Each scene shows the same named points in several views. A view is turned or mirrored, and shifted as a whole, has a little noise and may leave points out.

Scene 1
View 1
sikes: [ -5   2  11  -2 -35  28   1 -16 -19 -28]
Kalu: [ 24  -8  16  29 -33  11 -17  14 -15   7]
Kala: [ 14   7  17  14 -33  26 -10  14 -18   1]
Kuza: [  6 -11  11  12 -38  14   0 -19 -24 -18]
lami: [  9  13  15  10 -35  31   2  14 -25   8]
soz: [ 12 -11  12  18 -35  12  -5 -12 -18 -16]
raku: [  5   3  15   3 -33  29 -14   5 -11 -18]
zera: [ 17  -5  17  13 -29  21 -28  16  -1 -17]
Zasit: [ 20  -5  16  21 -35  15 -14  12 -15   1]
Kov: [-16  38  16 -19 -36  55  15  13 -30  -3]
sitin: [  6  -1  12  15 -40  16  17 -14 -39   7]
naki: [ 18   2  18  20 -34  22  -8  15 -18   8]
View 2
Kov: [ 12   9  32   8 -14 -36  -6   6   1 -21]
zera: [  4   6 -10  -5  -8  26 -15 -31  18 -15]
sikes: [ 11 -20  -7   2  -6 -14  -8 -14  -9 -15]
naki: [  7  23   1  10  -1  13 -22 -11  12 -15]
lami: [  8  22  15  10  -6  -2 -16  -2  11 -18]
Kala: [  6  19   6   7  -5   9 -17 -11  12 -12]
soz: [ 10  -2 -21   8   5  11 -21 -12  -7 -10]
Kuza: [ 11  -9 -20  10   5   0 -20  -6 -13 -11]
sitin: [ 12  19   6  18   4 -13 -22   8  -5 -12]
Zasit: [  8  20  -8   9   1  20 -25 -14  12 -13]
raku: [  6  -4  -3  -2  -6   6 -11 -22   9 -15]
View 3
sitin: [ 30 -12   6  10 -17  26 -17   1   7  22]
Kalu: [  7 -13  -1 -27 -24  12 -31 -19 -15   4]
zera: [ -4  -4   3 -22 -13   1 -14 -15 -20 -17]
Kala: [ 13   1   6 -17 -24   8 -18 -15   4   0]
naki: [ 14  -4   3 -18 -24   9 -23 -17  -1   3]
soz: [ 11 -18   3   0  -7  17 -12  -2 -18   1]
Kuza: [ 16 -19   5   9  -5  20  -8   4 -14   2]
Zasit: [  9 -10   1 -20 -22   9 -23 -17 -12   2]
Kov: [ 33  21  18   9 -21  11   0  -1  42   9]
View 4
Kuza: [ -9  13 -20 -15   8 -11   7  -5 -55   5]
lami: [ -7  14 -10 -23  12 -45  -8   9 -28 -15]
soz: [ -7  11 -15 -16  -1  -9   6  -6 -47  -2]
sitin: [-20  29 -28 -27  15 -35   5  -7 -49  -8]
sikes: [  1   8 -13 -14  27 -19   0   8 -59  16]
Zasit: [ -6   7  -9 -15 -11 -21   1   6 -25 -16]
raku: [  5  -1  -4 -14  10 -20  -3  14 -36   3]
Kalu: [ -8   8 -10 -16 -18 -19   0   2 -23 -23]
Kov: [ -5  21 -16 -29  44 -64 -12  17 -40   2]
naki: [ -7   7  -9 -20  -5 -31  -2   9 -24 -17]

Which points are out of place in each view (at most two, in the order of its rows)? Write - if all are in place.
view 1 => Kov
view 2 => sitin
view 3 => -
view 4 => -
